Points on a hilly landscape, in no order, each with its height.
From any point a climber steps to the highest of the 3 points nearest to it. It stops when none of these is higher. Distance is the straight distance between rows; heights are no part of it.
ruz: [-35 -16 -41  17  -5 -15  21 -18 -26 -19   0 -42  40   9  23 -21   6  52
  -6  22  42  22   8  10 -47  14   5  15  52   2   2 -13 -13  18]  (h 522)
beto: [-29  -4 -35  22 -12 -27  22 -51 -18 -20   2 -28  15   4  49 -27 -14  35
  -1  22  36  39  49  31 -51  16  28   9  32   6   3 -15 -14  14]  (h 463)
rozag: [ -3 -18  33 -12   0  46 -12  75 -12  40 -31   5 -43  36 -40  24  29 -28
   3  11 -23   0 -43  -7  17  -2 -32  30 -24  17 -18   5  11  -9]  (h 440)
pelog: [ 22  -9  30  -7  -7  30  -6  12  15   8 -23  11 -25  20 -14  32  -3 -21
   4  21 -10 -19 -24 -14  18  16 -22   3  -3  21  -8   5  20   4]  (h 773)
Rufef: [ -1 -10  53 -14 -15  48 -15  72   9  24 -37  14 -51  37 -44  38  17 -31
   3   0 -31  -9 -19 -10  25 -14 -17  19 -26  17  -4   6  37  -3]  (h 503)
Dedug: [  7  -2  47 -10   3  20  17  62   0  30 -33  36 -50  14 -28  39  -1 -25
 -10   9 -34  -8 -21  -5  10 -20 -11  -7 -21  15 -22   7  18   2]  (h 642)
Tav: [ 25 -14   5 -30  15  24 -17 -22  13 -32   5  -5   8 -27 -26  30 -40 -53
  47  -7  -6 -28  23  -2  53 -10  45  -3  19  -7  35  11  21   0]  (h 572)
Giti: [ 33  -7   5 -17  14  21 -17 -56  23 -19   6 -21  -1 -13 -20  31 -28 -12
  20  11 -11 -26  23   3  48  18   7  -5  24   8  22  -2  31  -7]  (h 548)
lub: [  9  -3   9 -11  -1  23 -10 -57  38 -14  11 -26  15  -8  -4  11 -27  23
  23   7  -3 -10   2  11  20  12   9 -11  29  -6  10   2  25   1]  (h 530)
Vab: [ 38 -27  -2  -1  10  25 -25  -6   2 -10 -13 -39 -13  28 -16  13  28 -15
   5  30   7 -14  -4 -27  22  41 -46  36  22  19  29  14  27 -18]  (h 484)
zab: [ 21 -11  12  -4   9  10  23  12   1  10  -4  12  -2  11 -13  16   0  10
  -1  24  -7 -15 -41 -16  -5  20 -26   3   6  12 -22  11  -4   3]  (h 776)
letas: [ 23 -33 -19 -16   0  65 -35  34 -13   5  -6 -27 -25  51 -53  28  55 -19
   8  14  -6  -6 -18 -33  45  15 -34  39 -17  15  32  14  17 -16]  (h 300)
dufug: [ -9   3  -4 -18   3  18 -23 -57  43 -22  22 -26  10 -25  17  -1 -19   7
  51  -6  -1  -4  17  22  -3 -14  47  -9  42 -13   8  12   8   6]  (h 577)
fira: [ -8 -23  10 -24  18  53 -44  70 -35  41 -30 -22 -29  43 -46  16  36 -18
   8   6  -6  -7 -57 -26  16  18 -32  32 -31   9  -3   6   7 -27]  (h 554)
Sed: [-22 -12 -14  10  -9   9  14 -38   8 -20   6 -46  35  15  17 -13  -8  60
  10  23  26  17   4  15 -34  12   5   6  46  -1   4  -3   9  17]  (h 53)
nakos: [-15   1  -9  -8  -3   2 -13 -55  32 -28  28 -25   4 -29  49 -12 -15  14
  49   1   6  12  41  25 -35 -17  66   4  39   1   4   7  -2   1]  (h 531)
Sop: [ 13  -2  32 -20  11  27 -24  -1  20  -9 -11  17  -8  -6 -11  42 -33 -28
  15  -1 -14 -28  -7  -5  40  -4  23 -22  -3  10  13   5  28   7]  (h 614)
fedi: [ 14  -3   7 -26  13  28 -22 -31  26 -25   9  -6   7 -28 -13  27 -37 -32
  45 -11  -2 -26   6   3  41 -10  39 -12  26 -10  26  16  19   2]  (h 585)
dafi: [  9   3   4  -7   1   9  28  -5   7   2   5  15  13   5 -15  10  -7  24
   0  16  -8  -7 -27  -8  -7  10 -13 -11   4  -1 -22   7  -4  11]  (h 713)
pibe: [-27  18  12  53 -36 -46   1   8   1  23  -1  29  32 -17  44 -68  17   3
 -23 -33  14  21 -14  21 -26   1 -22  -2 -30  -8  -4  -2 -38  -3]  (h 372)
vabir: [ -7  15   6 -22   9  14  17   5  12  -4   4  36  -7  -9 -13  24 -24   5
   2  -4 -18 -10 -19  -4   5 -21  20 -34 -11  -3 -19   2  -1  18]  (h 624)
tagum: [  2   5  14 -16   4  25 -16 -39  32 -17   9  -2   7 -13  -7  18 -31   5
  24   1  -8 -17  -6   1  22   3  21 -19  16  -5   2   7  14   6]  (h 648)
Siro: [-27  19  34  47 -17 -57  12 -18   8  27  15  40  27 -38  71 -57 -11   1
 -12 -41  17  29  13  22 -24   5  -3 -32 -45   0  -8   8 -35 -10]  (h 319)
ref: [  7 -19  21 -15 -14  55 -26  59  -3  19 -27   1 -44  45 -45  30  33 -29
   9  12 -15  -4 -23 -13  36   2 -33  31 -24  22   7   7  28  -3]  (h 470)
vimok: [  5 -11   7  -6  38  14 -19  65 -46  51 -30 -10 -37  36 -31   8  33 -16
 -12   8  -7  -5 -68 -19  -4  17 -25  18 -21  -5 -24  14 -10 -29]  (h 491)
bilur: [ -2 -10 -30  15   5 -39  13  29 -39  11  11 -21  34  -9   0 -34  27  41
 -41 -26  23  -3 -37 -19 -17   8 -14  18   0 -30  -8 -14 -22 -17]  (h 696)
Pofal: [ 12   5 -22   5 -10 -15  33  22 -15  15  11  25  17  -3 -22 -22  13  21
 -25  -7  -5   0 -33 -10  -2 -12 -20  -2 -17 -19 -21  -1 -17   3]  (h 586)
nus: [ 14  -5 -24   9   4 -24  29  28 -28  11  19   1  26  -2 -13 -22  24  32
 -31  -8   5  -4 -41 -20 -14   6 -17  13  -3 -23 -16  -6 -22  -6]  (h 664)
danas: [-28  12  13  66 -29 -60   9   1  -8  20  -1  14  42 -20  62 -64   6  10
 -25 -32  20  30  -4  27 -33  16 -24   3 -13  -4   7  -5 -32   1]  (h 204)
Gutab: [-23   8  -6  48 -29 -59  10 -11 -12  13   1   3  32 -18  42 -64   7  12
 -21 -20  18  26  17  27 -27   2 -23   5  -9 -10   4  -9 -28  -2]  (h 309)
lifiv: [-21  32 -25 -18  -2 -14   2   1   6  -7  19  33  -7 -12  -6 -11  -8  -4
   4 -23  -8   7  11   3  -9 -34  25 -35 -24 -23 -19  -2 -15  20]  (h 324)
kas: [  9 -16   4  -1   7   6  25  -4   1  -4   5 -23  31   5  -2   3  -1  39
  -2  21   9  -3 -32 -16 -21  24 -22   6  30   2 -11   6   0   5]  (h 500)
vegi: [ 37  -3  -1 -26  30  32 -31 -21  -4 -31  -1  -4 -22  14 -46  61  -1 -50
  22  20 -30 -24  58 -11  45   1  30   4  11  28  36  -9  30 -11]  (h 399)
tur: [-29  -4 -38  40 -18 -53  13   0 -38   1  -4 -29  35 -16  32 -48  12  25
 -29 -13  38  24  13  19 -34   9 -13  23  21 -13   9 -20 -27   4]  (h 486)
Nel: [ 28 -12 -15   5  16 -34  13  42 -39  26   7  -1   1   5 -12 -14  28  19
 -36 -13   6 -11 -62 -31  -8  15 -15  10 -15 -30 -20   3 -17 -17]  (h 612)
rumaf: [  0   8  26 -26  18  25  -4  10  18  -8  -1  29  -6 -12  -6  36 -36 -14
  14  -6 -14 -19 -22  -2  18 -18  32 -34  -5  -1  -6   9  13  16]  (h 611)
fisas: [-28  -2 -18   8 -11  -2   2 -64  11 -20  12 -35  10   3  45 -20 -17  42
  15  24  20  25  39  31 -47   5  43   5  33   3   0  -7   2  11]  (h 325)
vulud: [ -5  -4  57  -9  -4  36   3  78   0  31 -38  26 -55  31 -40  37  14 -29
  -6   6 -39  -8 -23  -8  14 -24 -16  12 -21  16 -20  10  25  -4]  (h 545)
zev: [-34   4  -8  38 -13 -42 -16  39 -32  24   5 -22  38 -19  28 -50  32  38
 -53 -53  44  -4 -43  -1 -21  11 -21  24 -15 -34  -3 -18 -29 -15]  (h 458)
Masub: [-24  15 -18  -5  -3 -35   6 -40   1 -13  25  -2  -2 -34  43 -33 -16   8
   7  -7   8  25  60  21 -35  -7  32  -4  -8  -1 -10 -11 -21  -6]  (h 307)
gobib: [ 25 -15  18  -3   0  18   2 -20  18  -6  -3 -19  12  12  -4  12  -7  18
   9  26   6 -15 -22 -12   5  33 -31   8  25  10   0  12  20   3]  (h 492)
sil: [ 11   2  22  -9   3  18  15  10  12   9 -10  30 -14   8 -12  30 -15   6
  -1  14 -14 -19 -26  -8   9   1  -6 -23  -7  14 -17   6   5  12]  (h 706)
dagi: [ 22  -3   7 -21  13  24 -23 -46  25 -23  10 -16   6 -24 -19  27 -36 -22
  34  -4  -8 -25  16   2  46   5  26  -8  23  -4  21   6  26  -8]  (h 573)
kep: [ 36 -28  12   0   5  13  -9 -25  10  -9  -7 -41   4  15  -5  11   5   3
   5  29  11 -11  -6 -21  16  42 -45  21  31  15  22  12  27  -8]  (h 314)
solol: [ 16  -3  43 -21   9  29 -21  21  17  -2 -22  21 -20  -2 -11  48 -31 -39
   9   0 -19 -29  -6  -7  37 -13  22 -15 -11  12  13   0  36   8]  (h 618)
lesaf: [ 20 -15  20 -11   2  36 -19  47  -6  24 -25   1 -33  35 -24  21  27 -24
   9  20  -2  -8 -46 -16  11  19 -36  29 -10  21  -8  12   7  -6]  (h 705)
geda: [ 34  -6  13 -19  10  22 -23 -40  16 -19   1  -8  -7 -10 -21  37 -26 -31
  23   6 -12 -30  23  -5  52  12  18  -9  14  12  25   2  30  -7]  (h 596)
Derag: [-16  -2 -19   4  -3 -47  19 -48  -2  -5  29  -9  13 -58  68 -31 -42   3
   8 -24  25  41  67  29 -26   0  33  -5 -15  -1  -1 -17 -30 -22]  (h 376)
fil: [ 41 -13 -11  -9  19  28 -12 -33   3 -20  -2 -42 -20  35 -31  30  28 -17
   4  46 -10  -9  38 -17  34  31 -32  25  26  28  34   7  23 -15]  (h 447)
maduv: [-12 -13 -11   3  -1   4  22 -18   2 -14   8 -34  37  11   4 -10  -3  50
   3  23  18  11 -12  -4 -31  15 -10   6  38  -3  -7  -4   2  15]  (h 258)
boteg: [-26  30 -25  -6 -12 -22   9 -21   2 -11  15  20   4 -13   4 -28   1  12
  -6 -10  -6  11  21  10 -17 -27   7 -20 -15 -13 -18  -4 -19  10]  (h 363)
kivi: [  6  -4  54 -14   3  24  -2  43  11  16 -32  32 -43  17 -18  43 -12 -28
  -8   7 -31 -15 -16  -7  16 -15   1 -11 -20  19 -12   4  31   2]  (h 752)
Peg: [ -5  12  16 -23  16  14  20  33   6   5  -4  39 -15 -12 -16  33 -31 -12
  -6 -12 -23 -10 -19  -5  12 -36  25 -41 -19  -9 -14   3   3  17]  (h 673)
demuk: [-18   7 -26   8  -3 -14  30 -15  -6 -11  12 -10  24   5   1 -28   3  39
 -10  11   3  15   2   3 -29  -6  -8   3  15 -10 -16  -5 -12   9]  (h 446)
pemor: [ -2   9  43 -24  21  12  21  62   7  10 -18  42 -30  -6 -17  46 -29 -22
 -16 -12 -38 -14 -16 -12  14 -38  19 -33 -24  -3 -10  10  19   8]  (h 576)
suk: [-15  13  -3  22 -18 -58  12 -41  -6  11  11   2  12 -38  59 -47 -26   6
  -4 -21  19  35  52  34 -24  -1   9 -14 -27  -7  -2 -15 -27 -18]  (h 187)
fogil: [-23  -4 -29  10  -7 -26  14 -65  -5 -18   9 -21   5 -17  65 -23 -27  32
   5  15  27  39  59  33 -53  15  47   7  18   8   1 -13 -14   3]  (h 438)
fese: [-20  34 -13   6 -22 -45  -3 -18  -1   8  14  29   2 -24  23 -46   1  -8
  -4 -29   2  14  33  19 -13 -28   5 -23 -37 -14 -13 -12 -26  -1]  (h 343)
teze: [-18  30 -17 -14 -12 -21   8  28   1  10  10  44 -11 -13 -11  -7  -8 -11
 -12 -41 -10   7  -4   4  13 -55  19 -43 -43 -34 -13 -10 -11  15]  (h 262)
vosop: [-25   4 -22  -2   3 -24   4 -49   7 -17  22 -16  -2 -32  57 -27 -20  17
  11   2  10  30  59  24 -47  -2  50   6   7   4  -7 -10 -16   0]  (h 389)
gilag: [ -3  -4 -25  28 -18 -38  10  32 -27  16  16  -1  37 -11   1 -49  26  26
 -42 -34  16  -3 -45  -9 -12  -2 -19  21 -21 -32 -10 -11 -26  -7]  (h 651)
nipun: [ 24 -18  17  -6  16   6   5   9  -1   6  -8 -17   9  14   1  13   8  13
   6  24   7 -12 -36 -23  -9  38 -33  17  23  10  -9  12   2  -7]  (h 679)
vofa: [ 36 -13   1 -32  28  25 -23 -25   3 -32   2  -3  -5 -14 -36  45 -28 -54
  36   8 -20 -31  46  -9  52  -1  36   0  19  14  35   3  28  -9]  (h 518)
bofez: [-17  16 -14 -18   5 -15  -5 -26  13 -28  36   1  -3 -36  40 -17 -12  -6
  36 -14   4  15  46   8 -32 -24  61  -2  15  -4 -14  10 -22   7]  (h 464)
giz: [-21  -6 -41  20   2 -32  18  12 -35  -4   7 -33  42  -7   8 -33  23  44
 -32  -8  25  10  -6  -6 -31   5 -12  25  26 -18  -2 -17 -19   2]  (h 581)
buno: [-33  -5 -31  46 -16 -52  -4  21 -35   8  -5 -31  36 -19  33 -49  27  26
 -43 -36  45  11 -14   9 -23   6 -20  24   8 -18   6 -21 -27  -6]  (h 524)
Bub: [-31  23  40  43 -10 -49   7  -8   9  33  22  52  20 -36  75 -51 -11 -12
  -8 -51  18  28   5  18 -21  -6   6 -47 -59   3 -14  12 -40  -8]  (h 310)
deni: [-30  21 -16 -11   5   0   3 -36  19 -20  22  -2   1 -12  16 -21 -11  27
  16   2  -6  11  24  14 -30 -12  32 -13   9  -6 -17   5  -9  12]  (h 49)
riziz: [ 33  -3 -11 -14   5  55 -24   0   4 -13  -7  -8 -37  55 -59  53  39 -30
   6  22 -24 -12  34 -14  47  -1 -16  20  -2  25  39  -3  25  -7]  (h 321)
tatap: [-17   3  -3  -3   2  13  18 -37  20 -13  16 -21  26   7   2  -6 -12  44
   8  20   2   7  -4   6 -19   4   0  -7  27  -2 -12   1   2  15]  (h 112)
leti: [ 38  -8   5  -8   0  31 -28 -20   9 -12 -10  -6 -28  32 -33  37  13 -31
   5  23 -13 -22  27 -10  46  15 -17  11   2  27  26   1  34  -7]  (h 490)
ladu: [-20  21  -5 -26  13  13 -10 -12  24 -25  27  14  -1 -20   9   2 -20  -8
  39 -18  -6   1   3   8 -12 -24  57 -23  14 -15  -8  17 -13  19]  (h 603)
Migu: [ 34  -1   3 -23  25  33 -37  -2  -3 -28  -7   1 -29  24 -51  63   8 -50
  22  13 -35 -21  52 -11  45  -7  24   4   5  19  42 -10  39  -7]  (h 352)
gurug: [ 20  -7  25 -11 -10  42 -30  26  14   0 -24  11 -46  37 -37  47  16 -40
   2   6 -21 -17  14 -12  47  -3  -8   9 -16  21  22  -6  46   0]  (h 629)
Buris: [-52   9   0  68  -4 -56 -14  35 -25  25 -13 -18  34 -25  67 -50  24  26
 -48 -58  46  16 -39  14 -42  26 -21  20  -3 -12  -3 -16 -42  -7]  (h 146)
Kis: [ 23  -5 -12   3  -5 -10  43  33 -14  24   3  34  -8   2 -24   1   7  13
 -26  -1 -17  -2 -42 -13   5  -7 -17 -10 -21 -10 -27   2 -11   5]  (h 512)
ponu: [ 17  -6  50 -24  12  29 -39  41  15  -8 -22  14 -24   8 -22  44 -17 -56
   3  -9 -31 -27  14  -6  38 -24  23  -5 -18   8  31  -1  53   0]  (h 630)
Nat: [ 40 -27  -7   1  14  18 -14 -25   2 -18  -9 -49  -8  24 -15  17  24  -9
   2  38   6  -8  17 -23  28  40 -45  31  29  22  38  10  29 -18]  (h 445)
vuk: [-16  24  -8 -29  13   1  17  26   3  -3   9  38  -8 -10 -15  15 -24  -7
  -2 -24 -19  -1  -9  -1   7 -40  34 -45 -19 -20 -18   2  -7  21]  (h 598)
Sar: [ 19  -9  -1  -1  40 -13  -3  52 -46  39 -19  -7 -28  22 -19   5  34  -2
 -20   5  -6  -7 -67 -27 -14  25 -18  10  -9 -15 -24  16 -17 -28]  (h 582)
rit: [ 30  -6  20 -23  20  32 -37  25   3 -18 -17   6 -35  25 -46  57   6 -54
  10  -2 -34 -22  40 -10  49 -24  19   2 -12  12  40 -10  54  -8]  (h 337)
febiv: [ -1  -5   6  -2  -4  21   5 -47  27  -9  11 -28  25   6   4  -1 -20  43
  14  20   8   2  -7   6  -2  16  -7  -3  34  -1   2   4  19  11]  (h 184)
guni: [-23  24  12  38 -33 -50  -2 -13   3  22   5  35  18 -24  45 -62   5  -6
 -15 -31  12  18  13  22 -17 -12 -12 -23 -43 -10  -6  -4 -31  -4]  (h 341)
gukim: [-21  28 -21  12 -28 -29  10 -10  -2   5  12  26  11 -11   4 -46   9   8
 -18 -19   2  10  14  13  -7 -24 -13 -18 -28 -18 -14  -9 -23   5]  (h 388)
biseg: [ 29 -11  -1  -2  14  -4  29  33 -16  20  -2  10  -2   9 -19   7  15   7
 -13  15 -11  -9 -54 -19 -10  15 -22   5   1  -2 -28   8 -17  -2]  (h 701)
poda: [-33 -13 -52  31 -10 -36  23 -23 -40 -18  -8 -39  30  -2  39 -27   2  36
 -12  18  51  32  23  16 -48  21   4  17  45   4   6 -18 -26  19]  (h 493)
rer: [-13   5 -32  17 -15 -24  26   3 -14  -1  12   0  33  -6  -8 -39  14  30
 -25  -6   4  14  -8   1 -18  -8 -20  10  -3 -20 -13 -10 -20   3]  (h 539)
Zulol: [  0  12   4 -14   5   3  34  36   0  15  -2  46 -22  -9 -25  25 -19   2
 -16 -13 -27  -5 -20  -7  12 -31   7 -39 -27 -14 -19   1   2  12]  (h 527)
Toret: [-29  -3 -37  34 -21 -47  24 -30 -26  -6  -5 -19  22  -8  38 -42  -7  24
 -16   6  31  39  44  29 -40  11  -2  10  16  -4  10 -18 -24   7]  (h 506)
Zos: [ -5   8   6 -28  10  27 -14 -16  31 -23  13   8   7 -24  -1  14 -33 -23
  50 -15   1 -12  -8   7  12 -19  53 -20  27 -14   9  24   3  16]  (h 597)
Kipes: [-24   6 -23  34 -27 -54  20 -21 -21   1  -2  -9  24 -11  37 -53  -2  20
 -20  -8  22  32  36  27 -31   1 -16  10   2 -10   5 -15 -25   3]  (h 736)
dif: [ 16 -12  18  -1  12  15  11  59 -16  35 -26  16 -37  23 -24  20  22 -20
  -5  15 -20  -4 -55 -11  -1  10 -24  15 -17  14 -31  12  -5  -9]  (h 580)
Leb: [ 27 -32   8   3   0  13   4 -38  15  -8  -1 -52  23  10   0  11 -11  27
  11  29  17  -4 -10  -9  13  36 -33  15  41   7  23   6  28   0]  (h 54)
Gage: [-23  18  -7  36 -41 -33   3  11   0  21   3  33  22  -9  15 -62  18   6
 -25 -29   8  10 -15  14  -8 -17 -25  -2 -39 -18  -8  -7 -28  -1]  (h 409)
Vun: [ 32   9  -9 -26  27  50 -31 -16   4 -28  -3 -11 -30  47 -59  75  25 -30
  21  32 -33 -12  55  -8  34   0   7  13  11  34  37 -11  20  -9]  (h 214)
vis: [-21   6  -6  -9   2   8 -14 -54  34 -22  23 -22   7 -18  27  -7 -15  26
  36   1   0   7  20  23 -22 -10  45  -6  32 -11  -1   3   5   8]  (h 523)
lefas: [ 34  -1  15 -18  13  32 -35  -5   8 -20 -12   4 -35  18 -39  52   0 -46
   9   5 -24 -24  32  -6  51  -4  13   1  -2  23  32  -9  41  -7]  (h 336)
nov: [  2   8  30 -17  13  19  16  31   8  12 -14  36 -22  -1 -14  42 -26  -9
  -8   4 -20 -16 -24  -7  15 -18  12 -29 -14   4 -19   3  12  12]  (h 746)
lupu: [ 28 -17   9  -2  -8  46 -30  12   6  -2 -20 -11 -31  41 -32  22  33 -31
   9  23  -3 -15  -3 -20  41  19 -35  28  -7  26  17   6  30  -7]  (h 680)
zer: [ 39 -16  -1  -4   5  33 -21 -17   7 -13  -9 -24 -22  32 -24  20  28 -25
   8  30  -3 -15  16 -20  35  27 -38  27  12  27  32   9  26 -10]  (h 578)
rika: [-13 -10 -19 -12   2 -29  24 -38   9 -28  45 -10  12 -70  76 -21 -41  -8
  28 -22  29  36  69  21 -30  -6  57  10   4   9  -5  -3 -31 -12]  (h 456)
muk: [ 25  -8  23 -20  12  27 -27 -12  14 -18  -6   5  -7 -10 -20  41 -32 -41
  22   1 -12 -33  13  -4  50  -1  27 -12   7  10  28   0  34   2]  (h 615)
Lag: [ -4  13 -24  17 -35 -23  20  20  -5  19  11  41  10  -8 -12 -37  14   8
 -26 -27  -5   5 -22   3   4 -28 -17 -12 -42 -25 -11  -7 -20   6]  (h 473)
biv: [ 28 -12  -7  -2  27 -18  19  31 -31  15   3  -9   3   9 -12   1  23  24
 -19   6  -2  -8 -55 -29 -25  19 -18  10   8 -10 -22   6 -15 -12]  (h 652)
loped: [ 14  -2  19  -7   3   1  39  54  -8  28 -18  46 -38   1 -26  29  -2  -8
 -25  -2 -35  -6 -31  -9  14 -26 -10 -20 -29   0 -25   8   5   2]  (h 338)
fufod: [-27  35  18  26 -29 -43 -11   5  10  27  10  49   5 -26  45 -48   4 -19
  -8 -43  15  15   9  21  -7 -30   3 -38 -61  -9  -9  -2 -28   0]  (h 328)
Guba: [ -5   8  77 -28  19  28  -6  83  12  16 -35  35 -43  17 -29  46  -8 -41
 -15 -10 -50 -21  -6 -12   8 -39   6  -7 -33   1  -8  11  40 -10]  (h 541)
zuz: [-37   1  -6  64 -18 -60  -6  16 -28  19  -8 -21  41 -22  65 -54  17  16
 -33 -44  42  27 -16  22 -31  21 -19  21   7  -9  11 -16 -36   3]  (h 312)
numot: [ 29 -22 -26 -10  22  45 -23  -9  -9 -18  -4 -48 -13  49 -40  28  53 -13
   8  41  -5  -7  24 -29  28  24 -41  37  22  27  45  11  13 -27]  (h 360)
Lali: [-21  19 -13 -12   4  11  13 -27  18 -13  17   9  11  -5  -2  -4 -13  28
   7   6  -8   1   1   4 -17  -8  12 -21   8 -10 -20   1  -7  15]  (h 61)
Gesis: [-25  10 -21  19 -16 -46  14 -45  -9  -8   8  -8   9 -26  45 -43 -17  17
 -11   2  10  37  56  29 -37   1   9   1  -6  -7  -1 -16 -24  -3]  (h 195)
lono: [ -2   5   0 -25   6  21 -20 -39  41 -28  20 -10   9 -28   2  10 -26 -16
  59 -15   5  -7   6  11  15 -17  51  -9  38 -19  17  21   5   5]  (h 594)
rili: [-14  17   7 -25  12  22  -6 -12  26 -13  12  21   3 -14  -2  21 -28  -3
  22 -11 -12  -9 -15   1   7 -13  39 -33   6  -8 -11  10   2  18]  (h 608)
ledak: [-17  25  11  18 -17 -51  -6 -24   5  18  17  24  13 -36  52 -50 -14 -19
  -4 -38  11  18  38  23 -11 -17   9 -25 -43  -8 -10  -2 -32 -16]  (h 316)
Bado: [-30  20 -27   7 -14 -30  12 -33  -5  -7  15  -1  12 -13  22 -36  -4  24
  -9   3   3  26  41  19 -33 -10   8  -4  -1 -11 -10 -12 -18   7]  (h 244)
bena: [ 16 -13  -6  -2  19  -8  21  13 -12   5   5 -14  24  10  -6   0  11  35
  -8  17   8  -2 -42 -22 -25  25 -22  10  24  -5 -17   5 -13  -2]  (h 609)
guri: [-24   9 -27  34 -31 -45  13  -1 -16   4   4  -3  33 -10  17 -60  16  19
 -28 -14  14  22   8  14 -25  -5 -22  16  -4 -18   0 -14 -23   0]  (h 737)
buf: [ 11 -22   9 -15  16  35 -39  42 -16  20 -24 -20 -24  33 -23  12  32 -23
   8  17   4 -13 -51 -27   3  36 -39  35  -4  11   0  13   7 -27]  (h 663)
zuri: [-27 -16 -43  16   9 -19  21   3 -37 -14   5 -43  45   0  15 -18  12  53
 -15   7  37  14  -9  -1 -43  10  -1  19  45  -4  -2 -17 -15   7]  (h 559)
zezil: [ 22  -2  30  -9   1  26 -14 -16  24  -5 -10  10 -12   5 -11  34 -23 -15
   6  13  -8 -29  -8  -5  35  10   0 -15   0  14   5   1  24   2]  (h 610)
pid: [ 25 -12   6  -8  34  -5  -1  39 -29  23 -17 -15 -10  16 -11  11  26   7
  -7  16   1 -10 -59 -29 -20  34 -26  15  11  -1 -18  14 -15 -23]  (h 626)
Bet: [-21  36 -13  -1 -21 -34  -4   4   2  10  15  40  -4 -15   9 -31  -1 -15
  -5 -37   3   8  17  16   3 -43  14 -34 -44 -24 -12  -9 -18   9]  (h 311)
supo: [  6  -3  55 -22  -1  39 -30  53  20   7 -33  20 -45  27 -31  48   1 -39
   2  -5 -33 -22   8  -9  30 -21   2   0 -25  13  11  -3  52   0]  (h 669)
Gido: [-21   3  -8  -2  -5  15  -5 -62  27 -17  15 -37  18   2  19  -9 -17  42
  25  14   8  10  16  27 -22   2  26  -4  36  -5   3  -3  13  12]  (h 286)
zif: [ 36  -3 -12 -13  13  44 -26 -20   3 -19  -5 -13 -32  43 -48  47  30 -30
   8  35 -19 -15  40 -12  42   8 -16  17   7  31  32  -1  26 -12]  (h 392)
nosa: [ 12  -2  43 -13   2  27  -2  24  17   9 -24  28 -30  13 -15  41 -16 -24
   2  10 -22 -21 -21  -7  21  -4  -2 -17 -13  21  -9   8  23   6]  (h 795)
Pafam: [ 17  -8  28  -4   4  20  15  36   0  24 -24  28 -29  17 -20  32   0  -9
  -1  18 -18  -9 -39 -11   6   3 -20  -4 -10  18 -22  10   6   4]  (h 719)
dumud: [ 21 -11  29  -4  -1  25   2  28   6  15 -23  18 -26  21 -16  24   3 -16
   4  27  -9 -13 -33 -12   9  18 -27   6  -3  22 -13   9   9   6]  (h 756)
feva: [-25   1 -28  39 -17 -42   1  22 -28   7   6 -14  42 -16  16 -56  22  24
 -41 -27  28  10 -17   6 -19   3 -21  23   1 -24   0 -16 -25  -4]  (h 568)
roper: [ -9  -6 -33  13   2 -18  32  13 -23  -1  16 -17  37   0  -8 -25  17  42
 -24   2  11   4 -22 -10 -26   6 -15  13  18 -17 -16  -7 -19   3]  (h 613)
seg: [ 31 -13  14  -5  -1  17  -5 -50  23 -11   1 -30   9   4  -5  14 -19  14
   9  21  -1 -12   3  -3  26  31 -21   1  26   9  17   5  31   3]  (h 308)
vukol: [ 31 -19 -25 -17  12  66 -21   5  -8  -9  -1 -32 -22  59 -61  42  58 -14
  10  34 -14 -10  12 -26  42   9 -33  35   4  24  46  13   6 -21]  (h 327)
Seno: [ 27  -8  34 -22  11  29 -34  17  13 -10 -18  11 -20   2 -19  43 -21 -52
  15  -4 -23 -30  15  -8  46 -14  26  -8  -9  11  30  -3  44   3]  (h 622)
bafa: [-19  28 -16  -9  -5 -44  -1 -18   2  -7  27  15  -2 -38  33 -35 -12 -13
  10 -25   3  19  50  14 -24 -23  34 -16 -20 -11 -16  -4 -28   1]  (h 227)
kal: [ -6   3 -23   5  -3  -6  39   0  -5  -3  14  -1  27   3 -12 -20   8  40
 -17  11   0   5 -18  -6 -23   4 -14   0  10 -14 -21  -1 -18  10]  (h 549)
Vifi: [  5   5  16 -10   2  22   9 -24  24  -5   4  11   7   0  -8  18 -21  19
   9  15  -7 -12 -21  -3   4   9   1 -19   8   4 -12   9   8  11]  (h 670)
Mor: [-13  20 -24  -4 -11  -9  26   1   1   2  12  35  -3  -5 -16 -10  -2  13
 -16 -10 -10   6  -5   0   1 -27   1 -27 -26 -20 -22  -7 -15  14]  (h 320)
Nabi: [-20  20 -28  12 -19 -25  20  -8  -4   2  11  13  18  -7  -1 -47  10  17
 -19  -8   0  13  11  13 -17 -17 -14  -4 -13 -19 -14  -8 -21   7]  (h 444)
vebi: [-11  -6 -11 -15   1 -12   2 -39  19 -34  43 -14   3 -47  66 -14 -19  -1
  39  -6  21  19  63  16 -39 -16  70  10  25   7  -1   8 -23   0]  (h 494)
dumif: [ -6  17 -17  -3 -20 -15  28  21  -1  13   8  45   1  -9 -22  -8  -1   8
 -20 -20 -13   3 -17   0  12 -37  -3 -32 -37 -21 -19  -8 -11  11]  (h 369)
Pimub: [-33 -12 -50  33 -15 -24  18 -52 -34 -27 -11 -40  27   4  53 -18  -7  38
   3  26  68  32  34  26 -54  37  24  15  56   8  11 -15 -27  22]  (h 483)
geg: [ 21 -13  10  -2  18  20  -3  51 -19  31 -28   2 -27  26 -19  16  22 -19
   0  21 -10  -7 -58 -20  -5  21 -31  21  -7   9 -23  14  -6 -14]  (h 643)
keb: [-22  34  13  17 -20 -50 -11  -1   3  20  15  38   5 -32  44 -46  -4 -25
  -1 -45  15  13  24  19  -4 -34  14 -33 -50 -10  -9   1 -32  -1]  (h 323)
sivof: [-30  -8 -44  48 -16 -60  16 -10 -41  -3  -9 -33  33 -16  42 -41   6  23
 -22  -5  46  29  27  21 -36  18  -7  20  30  -4  15 -24 -30   9]  (h 485)
Dured: [ 33 -20  16  -3  -3  28 -18   5  11   2 -21 -12 -20  30 -16  16  18 -22
   9  27   3 -17 -23 -17  20  32 -40  22   6  20   5  11  21  -5]  (h 729)

Where does a climber stop that starts at each point below?
seg | zab
febiv | zab
vimok | nosa
fira | nosa
rozag | nosa
keb | roper
Bet | roper
ledak | roper
ref | nosa
tatap | zab
Bado | roper
